Each scene shows the same named points in several views. A view is turned or mirrored, shifted and resized as a whole, has a little noise and may leave points out.

Scene 1
View 1
(90): [ 11   2   5 -11  -4  17   9   9  -3  -7  -1   0  20  17  -2 -18  16 -12
 -37   6   3  18  14  10  10]
(269): [ 11  22 -21  -3  -7  -2   2  25 -11   1  11  12   4 -23  -2  11  22  18
 -28 -13   7   4 -23   8  -3]
(93): [  8  13 -11  -1  -2   8 -17  13  -4  10  11   6  -1  -8  -5   4  11  12
 -32 -17   8   2 -19   6  11]
(4): [  3   9  -6   6   2  13 -39   7   4  26  20  -1 -10  -3  -6   4   2  14
 -32 -18   9  -5 -26   2  28]
(196): [ 13  17 -15  -9  -3   2  -3  14  -7  -3   2  12   7 -12  -7  -2  18  13
 -30 -19   8   4 -13   8  -3]
(55): [  3   5   3   2  -1  20 -22  10   3  19  15  -3   1  10  -1  -2   6   0
 -37  -2   8   6  -8   3  29]
(56): [  8   7  -1  -2  -4  15  -4  15  -3   5   9   0   9   6   0  -4  14  -1
 -37   2   5  12  -1   7  16]
(272): [  9  13 -11   0  -3   8 -12  16  -4  10  11   6   1  -8  -4   4  13  11
 -32 -12   8   4 -18   6  11]
(29): [ 11   4   7 -10  -7  17  16  14  -6  -8   0  -1  22  17   1 -16  19 -15
 -37  14   2  22  17  10  10]
(83): [  8  -5  16 -11   1  25 -11  -4   8   0  -2  -4  18  30  -4 -28   6 -20
 -39   2   5  14  20   6  23]
(259): [ 14  16 -12  -8  -9   4  25  28 -15 -13   4   9  18  -8   2  -1  29   2
 -33   3   4  18   1  12  -7]
(66): [  8   9  -3  -4  -2  13 -12   9  -1   7   7   3   6   1  -5  -5  11   3
 -34 -10   7   6  -8   6  14]
(77): [ 10  25 -25   2  -8  -1  -1  29 -14   6  15  12  -2 -29  -2  18  22  22
 -29 -13   9   3 -30   7  -2]
(290): [ 10  14  -7  -3 -10   9  18  29 -12  -1  11   3  14  -5   3   3  24   1
 -35  10   4  18  -3   9   5]
(89): [  7   0   9  -5  -3  21  -4   8   1   5   7  -5  13  18   0 -12  10 -11
 -38   8   3  15   8   6  22]
(263): [ 10  16 -19  -2   2   1 -33   5   0  12   8  14  -7 -19 -12   5   8  25
 -28 -38  12  -8 -31   5   6]
(171): [ 12  12 -10  -9   2   6 -19   1   1   2  -1  12   5  -3 -11  -9  11  11
 -30 -25  10  -1 -12   6   5]
(78): [ 11  15 -13  -4  -5   6  -2  18  -7   3   7   9   7 -10  -3   3  18   8
 -31  -9   7   8 -13   8   4]
(224): [ 11  13  -9  -6  -5   8   4  18  -7  -3   5   7  11  -4  -2  -2  19   3
 -32  -4   6  10  -4  10   4]
(165): [  9   7  -1  -7  -1  13 -12   5   0   1   3   5   8   6  -5 -10  11   1
 -34 -12   7   6  -2   7  12]
View 2
(66): [ -4   0   4   2 -19   6 -13  11   3  -5  -3  -5 -11  -9  13   8  -9   9
   9 -13   1   4  -9 -16  -7]
(196): [ 10  -4   8   4 -12   6  -2   4  -4   1   5 -13 -18  -5  14   6  -8  13
   5 -15   6  10   1 -26 -12]
(90): [ -5 -16   1   6 -16  -7 -30  19 -11 -12   5  -9 -15 -13   4   3  -1  -4
   8 -15  -6   5 -25 -13  -6]
(165): [ -2   0   3   3 -17   6 -17  12  -1  -3  -4  -5 -12  -8  13   9  -7   1
   9 -15  -3   4 -12 -16  -6]
(29): [ -8 -22   3  10 -17 -10 -32  23 -14 -16   9 -10 -13 -17   0  -1  -1   0
   6 -13  -4   6 -28 -12  -6]
(290): [ -3 -21   8  11 -18  -9 -11  16  -8 -13  13 -14 -12 -15   6  -1  -8  23
   6  -7  10  12 -12 -19  -8]
(78): [  3  -8   8   4 -16   4  -3   8  -2  -3   5 -11 -14  -9  14   5  -9  18
   7 -12   8  10  -3 -23 -10]
(4): [-10  18   4  -2 -26  23  -2   7  18  -1 -15   3  -2  -9  20  19 -17  16
  14 -10   5   0   1 -14  -2]
(171): [  8   7   4  -1 -13  12  -6   5   1   4  -4  -7 -16  -3  18  10  -7   2
   8 -19  -1   4  -1 -23 -11]
(263): [ 10  17   7  -3 -16  22  10  -2  11   8  -9  -5 -13   1  25  15 -14  14
   8 -17   6   7  13 -27 -10]
(272): [ -1   0   7   3 -20   9  -2   8   5  -4   0  -8  -9 -10  15   8 -12  18
   9 -11   8   7   0 -20  -8]
(89): [-15  -7   1   5 -22   0 -29  19  -1 -13  -3  -3  -9 -17   5   7  -7   0
  13 -12  -5   2 -25  -7  -4]
(269): [  9  -8  12   5 -13   5   7   3  -1  -1   8 -15 -15  -7  15   4 -12  29
   5  -9  15  14   8 -28 -13]
(83): [-13  -5  -4   2 -20   0 -40  22  -6 -11  -7   0 -11 -14   4   9  -2 -17
  11 -18 -16  -3 -33  -4  -3]
(224): [  2 -12   8   6 -14  -1 -11  11  -6  -6   6 -12 -16 -10  10   3  -6  12
   6 -11   5   8  -9 -20  -9]
(55): [-15   5   2   2 -27  11 -16  15  10  -9  -9   0  -2 -15  12  13 -12  10
  14  -9   1   0 -12  -9  -1]
(93): [ -4   8   6   1 -21  14  -2   8   9  -1  -6  -4  -7  -8  18  13 -14  16
  11 -11   6   4   1 -18  -6]
(77): [  7  -6  13   6 -15   7  14   2   2  -1   8 -15 -12  -7  16   4 -14  36
   6  -7  20  15  12 -30 -12]
View 3
(224): [  2  -2  -5  -7  -5  -3   8   1  -5   7   4   6   5  14   0   5   7  -3
   5  -1 -20  -6  -5 -14 -11]
(93): [-10  -7  -8  -6 -19  11  11  -2  -8   4  -1   4   7   1  -6   7   8   3
  20  -4 -20 -11 -15 -14  -4]
(77): [ -8 -12  -6 -15 -13   5   6  19  -4   9   4  15   2  14 -15   8   0  15
  21 -13 -26  -5 -12  -9 -24]
(290): [  2  -1  -5  -4  -9 -10   0   5  -5  11   5  12  11  24   1   6   9  -3
  -2   2 -21   1   0 -16 -21]
(66): [ -3  -3  -5  -3 -15   4  11  -8  -9   3  -1   0   8   4   2   5  12  -5
  10   2 -17 -10 -12 -16   1]
(83): [ 11   9  -3   6  -5  -7  15 -30 -11  -1  -3 -14   9   4  22   2  20 -28
  -9  17  -9 -13  -6 -24  18]
(165): [  1  -1  -5  -5  -8   2  15 -10  -8   1   1  -3   5   3   5   5  11  -8
   9   3 -16 -12 -12 -17   4]
(272): [ -8  -7  -7  -6 -20  10   9  -2  -9   5   1   6   8   4  -4   6   9   3
  17  -3 -20  -9 -14 -14  -6]
(269): [ -7 -11  -6 -13 -13   4   6  15  -4   8   5  15   2  13 -13   8   1  12
  19 -11 -25  -6 -11 -10 -20]
(55): [-12   0 -10   4 -29   9   8 -18 -16   5  -2  -3  18   1   6   5  19 -11
  11   8 -17  -9 -11 -19   3]
(259): [  9   0  -2 -10   4 -15   5  11   0   9   7  11   2  28   1   7   4  -2
  -3  -2 -20   0   2 -13 -22]
(171): [ -1  -7  -1 -10  -7   9  18  -4  -6   0   0  -1  -3  -2  -4   6   5   1
  18  -5 -19 -16 -19 -13   5]
(89): [  3   6  -6   5 -14  -5   8 -19 -12   5  -2  -5  15  10  14   4  18 -20
  -5  13 -13  -7  -5 -22   3]
(196): [  0  -9  -2 -13  -4   4  14   6  -3   3   2   5  -2   7  -7   7   2   6
  15  -9 -22 -10 -13 -12  -9]
(29): [ 15   7  -3   0   3 -17   6 -11  -6   6   4  -1   9  20  16   4  15 -19
 -14  12 -14  -2   2 -20  -4]
(78): [ -3  -7  -6  -9 -10   2   8   5  -6   7   3   7   5  10  -4   7   6   3
  12  -5 -21  -7 -11 -13 -12]
(90): [ 13   7  -2   0   2 -12  10 -13  -6   5   2  -3   6  15  15   4  13 -19
  -9  10 -13  -6  -2 -20   0]
(263): [-14 -16  -4 -14 -20  22  19   2  -8  -1  -1   3  -1  -9 -14   7   3  13
  36 -14 -23 -18 -27  -9   2]
(56): [ -1   1  -6   0 -14  -1   7  -9 -10   5   1   1  12  12   6   5  15 -10
   2   7 -17  -6  -7 -18  -4]
(4): [-22  -8 -11  -1 -38  23  11 -14 -16   2  -5  -2  14  -9  -5   6  15   1
  28  -1 -20 -15 -23 -16   5]
View 4
(4): [  0  15  -4  15 -21   3  26  -7  23  -6  16   0 -44 -11  -3  16   6 -35
  -4  23   2  38  16   6  10]
(165): [ -1  29  -7  14  -8   3  15   3  25 -15 -13 -12 -26  -8   0   1   2 -20
 -12   6   7  16   2   4   6]
(171): [  2  27 -14  18   0  -4  13   5  26 -19  -6 -15 -33 -19  -6   5  -4 -26
 -14  15   7  22   2   6  20]
(90): [ -4  35  -1   9  -6   8  11   5  23 -12 -31 -13  -9   4   5  -9   5 -10
 -13  -9   9  -1  -3   0  -6]
(272): [  2  16  -5  14  -3  -5  20  -8  18  -9  -4 -11 -25 -11 -11   2   1 -28
  -9  20   4  21  13  -2  14]
(259): [  5  20  -3  11  14  -8   9  -9  12 -11 -33 -20   4  -3 -20 -17  -2 -15
 -14   9   9  -6   7 -10  12]
(77): [  8   4  -6  16  14 -17  20 -19   9  -7  -4 -15 -13 -17 -32  -1  -3 -32
  -8  37   5  18  21 -10  27]
(56): [  0  23   1  10 -10   5  18  -5  20  -8 -16  -8 -16   0  -4  -4   6 -18
  -9   5   7  10   8  -2  -1]
(290): [  3  16   3   9   5  -2  16 -13  11  -6 -26 -15   1   2 -16 -13   4 -16
 -10  11   9   0  13 -12   4]
(66): [  1  19  -3  12  -8   0  20  -7  19  -9  -8 -10 -23  -7  -8   0   3 -23
  -8  14   6  17  10  -2   8]
(196): [  3  20 -11  18  10 -10  13  -3  18 -17 -13 -19 -22 -16 -16  -1  -5 -25
 -15  21   6  15   6  -1  22]
(29): [ -1  33   2   8  -7   9  11   1  20 -11 -37 -13  -3   8   3 -13   5  -7
 -13 -11  11  -5  -1  -3  -9]
(93): [  3  17  -7  16  -3  -4  19  -6  18 -10   0 -11 -27 -13 -12   4   1 -29
  -9  21   4  24  13   0  16]
(83): [ -7  45  -2   9 -27  20  13  15  35 -14 -20  -6 -29   4  25   0   8 -12
 -13 -18   9  12  -8  10 -15]
(78): [  5  17  -5  13   4  -7  17  -8  16 -12 -11 -15 -17 -10 -14  -3   0 -24
 -10  18   6  14  10  -4  15]
(263): [  4  16 -17  20   2 -12  19  -3  22 -16  11 -13 -43 -28 -15  13  -4 -37
 -10  33   2  37  11   5  31]
(224): [  2  21  -4  14   3  -3  14  -5  18 -12 -20 -15 -12  -6 -12  -7   0 -19
 -11  12   7   7   8  -4  10]
View 5
(77): [ -7  -7  10  -4 -17  -1 -16   8 -17  22  21  -6  -8 -16 -19  10  -3  10
  10   9 -15  -2 -30   9   1]
(55): [  3  -1  -2 -22  -6 -22 -11  13  -9   8  -1   1   1 -10  -7  -1   4   0
   1  13   3  15 -17  -2  -4]
(90): [  1   3   3 -14  -2 -10 -16 -10  -3   5 -12  11 -12 -12  10  -5  14  -4
  11  15   0   6 -11   2   4]
(66): [  1  -5  -2 -14  -8 -11 -15   5  -9   9   2   3  -7 -12  -4   2   3   1
   7  12  -1   7 -19  -4  -2]
(263): [ -1 -18 -10  -8 -14  -4 -18  18 -18  13  19  -6  -6 -12 -15  11  -9   4
   9   5  -6   5 -32 -14 -10]
(93): [ -1  -8  -1 -12 -11 -10 -15  11 -12  13  10  -2  -5 -12 -10   5  -2   4
   7   9  -5   7 -25  -3  -3]
(29): [  0   7   8 -14  -3 -11 -15 -14  -3   7 -13  12 -12 -13  10  -5  16  -3
  10  18  -1   4  -8   8   6]
(56): [  0   0   4 -16  -7 -14 -14   1  -7  11  -3   5  -7 -12  -2  -1   7   1
   7  13  -1   8 -16   3   1]
(196): [ -3  -9   0  -4 -11   0 -19   1 -13  14  10   1 -13 -14  -5   7   1   4
  14  10  -9  -2 -26  -3  -1]
(269): [ -6  -7   8  -3 -15   0 -15   4 -16  19  17  -3 -10 -16 -14   8   0   8
  11  10 -13  -2 -28   6   2]
(83): [  6   2  -6 -22   2 -19 -15  -4  -1  -1 -18  13  -7  -9  14  -8  13  -8
   7  15   8  13  -7  -8  -2]
(259): [ -6   2  14  -3 -10   1 -17 -13  -8  17   3   7 -16 -17  -1   2  10   5
  15  15 -11  -5 -18  14   9]
(290): [ -4   4  14 -10  -9  -6 -14  -6  -8  16   1   4 -10 -15  -4   1  10   4
   9  16  -9   1 -16  16   8]
(171): [  0 -12  -8  -9  -8  -4 -19   6 -12   9   7   2 -11 -12  -3   5  -1   0
  11   9  -3   4 -25 -12  -6]
(89): [  3   4   1 -20  -4 -18 -13   0  -4   5 -11   8  -5 -11   4  -6  11  -3
   5  15   3  12 -11   1   2]
(78): [ -4  -5   6  -5 -12  -1 -17  -1 -12  15   8   1 -12 -14  -6   5   5   4
  12  11 -10  -1 -22   4   2]
(272): [ -2  -6   2 -12 -11  -9 -15   9 -13  14  10  -1  -5 -13 -11   5   0   4
   7  10  -5   6 -23  -1  -2]

In a view up to two points have been moved. Name them for each view, in the order of its rows, or write none.
view 1 => none
view 2 => (93)
view 3 => (77)
view 4 => (66), (83)
view 5 => (78)

Scene 2
View 1
(26): [  0   1  -2  13   7   9  -7  10  -7  -6   3   1 -10   9  -5 -10   4 -21
   1 -16  -4  14  -9  -6  17]
(205): [  5   9  -7  16  13  11  -8   9 -10  -3   4   3 -13   4  -7  -7   6  -8
  -6 -17  -6  16  -6   0  12]
(103): [  7  14  -8  14  10   1  -1   8 -14   0   0   0 -12   7  -6  -4   3   6
  -8  -7  -5  15  -9  11   7]
(140): [ -3  -1   2   7   1  -1   0  11  -6  -5  -1  -4  -7  18  -3  -9  -1 -21
   6  -6   1  12 -13  -1  17]
(147): [ -9   2   5  14  -1   2   0  14   5  -7   3  -1  -9   7  -2 -12   7 -39
   6  -5  -2   9  -6  -7  24]
(211): [ -5   4   2  11   1  -2   3  12  -2  -3  -1  -2  -9  12  -2  -8   3 -21
   4  -2  -2  10 -10   1  18]
(48): [  2  17  -8  27  13  17 -11  12  -1  -4  11  10 -18 -12  -8  -9  17 -20
 -11 -19 -10  15   3  -2  16]
(85): [  3  14  -9  22  13  13 -10  11  -4  -4   8   7 -15  -6  -7  -9  12 -16
  -9 -17  -8  16   0   0  16]
(206): [  5  21  -9  19  10  -1   2  10 -10   2   2   1 -13  -1  -7  -3   8   6
 -11  -2  -7  14  -4  15   9]
(68): [ -7  -1   4  14   1   6  -4  13   2  -7   4   1 -10   9  -3 -14   5 -38
   6 -12  -2  10  -7 -10  23]
(2): [ -1  17  -4  22   8   3   1  12  -2  -2   5   3 -14  -4  -5  -7  12 -13
  -8  -4  -8  12  -1   7  16]
(125): [ 10  31 -16  28  18   7  -3  10 -10   3   7   8 -19 -14 -11  -3  16  13
 -21  -9 -12  17   3  17   7]
View 2
(140): [  2  -2  -5  -5   8  -7  12   1 -13 -26  -3  -9  16   2 -11 -10   4  15
 -10  25  27   0  29  21  -4]
(147): [  1 -10   4  -1  13  -6  16   2 -18 -17  10  -6  12   7 -11 -16   6   3
 -21  23  19  -8  34   2  -7]
(125): [  2 -13 -19 -34   4   2  12 -13 -16 -38  -6  15 -16  -1   0   3  -2  20
  11 -36  12   7  16   0  27]
(68): [  2  -9   2  -6  14  -6  19   0 -19 -15  10  -3  11   8 -13 -12   5   2
 -22  24  17  -7  30   7 -11]
(2): [  1 -13  -6 -17   7  -2  12  -4 -16 -29   2   4  -1   3  -5  -8   1  12
  -5  -7  17  -1  27  -1  13]
(48): [  3 -13  -7 -26  15   1  23 -10 -22 -20   9  14 -13   9 -10   0   1   2
 -12 -13   6  -1  18  -2   2]
(26): [  3  -3  -7 -14  11  -5  17  -4 -18 -23   1   0   5   5 -13  -3   4   9
 -12  16  19   0  23  19  -7]
(206): [  2  -9 -13 -20   2  -1   8  -6 -12 -39  -9   4  -1  -3  -1  -3  -1  23
   6 -15  22   6  23   8  22]
(85): [  4  -8 -10 -22  12  -2  19  -9 -19 -23   3   8  -5   6 -10   1   2   8
  -8  -2  12   0  18   8   0]
(205): [  3  -6 -12 -22   8  -3  18  -9 -18 -26  -1   7  -4   5 -10   1   1  12
  -5  -3  15   3  18  12   3]
(103): [  2  -4 -15 -20   2  -3   8  -6 -11 -39 -12   1   3  -2  -6  -1   0  24
   6  -5  24   7  21  19  14]
(211): [  1  -4  -4  -7   7  -5  10   2 -13 -29  -1  -7  14   2 -10 -10   5  16
  -9  18  26  -1  29  15   2]
View 3
(211): [ 17  17  -7  -7  17   6   2   4  -3  -5 -12   4  20  -1  10 -16   4  16
   7  19   2  -2   8  -5 -12]
(103): [ 19   4  23   4  12 -14  -2  -1   1  -6 -32  -2  15 -11  12 -20   1   5
  11   4  15   0   9 -11  -1]
(85): [ 18  17  17  11  -1  -3   8   8  -3 -12  -4   3   6  -2  13 -19   1   7
  26 -21 -10  -7  15  -3  -5]
(147): [ 17  26 -24 -10  12  18   3  11  -7  -3  10   8  19   5   5 -12   3  21
  14  11 -19  -3   7   1 -18]
(26): [ 15  23  -6  -3  14   9  10   6  -6 -10   0   3  15   5  15 -14   5  14
  11   9  -3  -8  14  -4 -11]
(48): [ 17  19  18  15  -7   0  11  11  -5 -12   2   3   3  -1  12 -20   0   8
  32 -32 -18  -8  15   0  -5]
(206): [ 22   0  26   7   3 -16  -8   2   2  -3 -34   0  13 -17   4 -22  -2   7
  17  -7   5   3   4 -10   0]
(2): [ 21  10  10   5   2  -3  -4   9  -1  -3 -16   3  11 -11   3 -19  -2  12
  22 -11 -11   1   5  -4  -6]
(125): [ 25  -6  49  20  -7 -29  -9   3   4  -5 -41  -4   5 -23   4 -28  -6  -3
  31 -35   2   4   6  -9   7]
(205): [ 16  17  18   7   9  -4  10   2  -3 -14 -12   0  10   0  18 -18   2   6
  17  -5   6  -8  17  -6  -4]
(140): [ 15  19 -10 -10  22   8   4   2  -4  -7 -10   4  21   3  13 -13   5  16
   3  27   6  -4  11  -6 -13]
(68): [ 14  28 -19  -8  12  18  10  10  -7  -9  12   6  17   7  11 -11   6  20
  14   9 -16  -7  11   1 -16]
View 4
(211): [-13   9   1  12   7 -18 -18   1  -2  15  -7   8  -1  17  -8   6  -6  18
   9   1   2  10  12 -14  -6]
(26): [-13   7  -3   9   9 -16 -21 -10 -18   4  -7  -2  -9  24  -3  -1  -9  13
   7  -6  -3   9  11  -2   3]
(206): [-26  -7   5  -1 -13 -10   0   8 -10   2   4  17  17  12 -16   1  21  18
  19  22  13 -13  15 -13  18]
(147): [  6  10  -3   0  18 -10 -31  -5  -5  13 -28   9 -24  21   0   9 -23  19
  10  -3  -4  11  14 -14 -11]
(103): [-31  -2   3   9  -9 -17  -3   2 -13   1   9   7  18  16 -15  -2  19  15
  12  13  10  -5  13  -7  16]
(140): [-12  12   0  17  11 -24 -20   0  -1  16  -7   4  -1  19  -8   5  -9  20
   6  -4   1  16  12 -12  -9]
(205): [-23  -1  -3   6  -1 -12 -15 -10 -25  -6   1  -5   1  24  -5  -5   5  12
  10   4   2   1  12   2  18]
(48): [-11  -6  -6 -17   0   8 -21 -15 -40 -15 -16  -3 -18  25   2  -4   1   7
  17  10  -1 -15  15   5  31]
(125): [-30 -18   2 -16 -22   7   2  -1 -33 -18   4  10  14  16 -13  -6  32  10
  25  32  13 -29  16  -1  45]
(2): [-12  -4  -1  -9  -3   0 -14  -1 -18  -1 -13  12  -4  17  -8   3   5  15
  19  16   5 -12  16 -10  16]
(68): [  2  12  -5   2  19 -10 -32  -9 -12   9 -24   2 -23  23   3   5 -23  15
   8  -6  -6  12  12  -8  -7]
View 5
(85): [-14  -3  -7 -16   0  14  -1   3  -7  12   3   4   3   1  -1  -3   0  -7
   1 -22  -7   2   5   0   0]
(2): [-10  -6  -4 -17   5   9  -3   0  -8   6   7   0   0   2  -2   4  -6   3
   3 -21   0   3   7  -3   5]
(140): [ -6  -1   6  -3  15  10   4  14   2   4   2   7   0  -2  13   1  -9  16
  -2 -33  12  -3  -5   3   8]
(48): [-18  -6 -15 -22  -6  15  -5   1  -9  17   4   5   5   3  -3  -4   6 -15
   1 -19 -14   4   8  -1  -3]
(205): [-12   2   0 -10   3  15   6   6  -4   7  -1   1   2  -2   0  -9  -6  -2
   0 -28  -2   2   2   1  -1]
(206): [ -6   0   4 -17   5   9   5  -5 -12  -4   6 -10  -2  -1 -13  -1 -16   1
   7 -20   3   6  12  -6   1]
(26): [-11  -1   0  -7   8  14   2  13   0  10   1   8   1   0  10  -4  -4   4
  -3 -32   3  -2  -3   3   4]
(68): [-12  -7  -5  -8  11  11  -7  15   4  17   4  16   3   3  20   6   2  10
  -5 -30   5  -5  -7   4  10]
(147): [-11  -9  -6  -9  13   8  -9  14   3  16   7  14   2   3  20  11   1  14
  -4 -29   8  -5  -6   2  13]
(125): [-10  -1  -3 -26  -5  12   4 -12 -18  -1   6 -14  -1   0 -22  -6 -11 -13
   9 -14  -8  10  18  -8  -6]
(211): [ -6  -3   4  -6  14   9   1  11  -1   4   4   5   0  -1   9   3 -11  14
  -1 -31  11  -3  -2   0   9]
View 6
(85): [  8   4   0  -1  11 -16 -19 -18   0 -10   2   6 -11  -1 -16  -3   2   8
  -8   2  -7  -1 -17 -12 -14]
(103): [ 10 -20 -16 -13   6  -7 -18 -13 -18  -4  12  11  16 -12  11   2  -2   3
  -1   7  -2 -10  -6 -12   4]
(2): [  7   0   1 -11   1  -9 -17 -12  -7  -4   4   0  -2  -4   4  -7   6   5
  -7  -7   6   0 -12 -10 -15]
(206): [  9 -20 -15 -15   1 -11 -24 -14 -23  -1  16   2  13  -3  13  -2   0   5
  -7   2   6  -3 -11 -13  -7]
(48): [  8  10   3   2  12 -21 -22 -19   1 -11   3   1 -21   6 -24  -3   3  10
 -14   0  -9   4 -21 -12 -21]
(211): [  7   2   9 -12   4   4  -1  -3   9  -7  -9  12   7 -26  15  -7   6   1
   8  -7  -3 -14   0  -5   3]
(125): [ 12 -22 -24 -11   6 -24 -37 -24 -36  -1  28  -5   3  15  -4   1  -4   8
 -20   7   8   6 -22 -19 -18]
(26): [  6   8   7  -3  12  -3  -4  -9  14 -13 -10  17  -3 -19  -5  -1   3   5
   4  -1 -13 -12  -5  -8   2]
(68): [  4  24  22  -3   6   2   3  -4  28 -12 -20  10 -12 -23  -2 -10  10   5
   5 -13  -9 -11  -4  -3  -7]

In a view up to two points have been moved. Name them for each view, in the order of its rows, or write none.
view 1 => (211)
view 2 => (85), (205)
view 3 => (26), (125)
view 4 => (206)
view 5 => (48)
view 6 => none
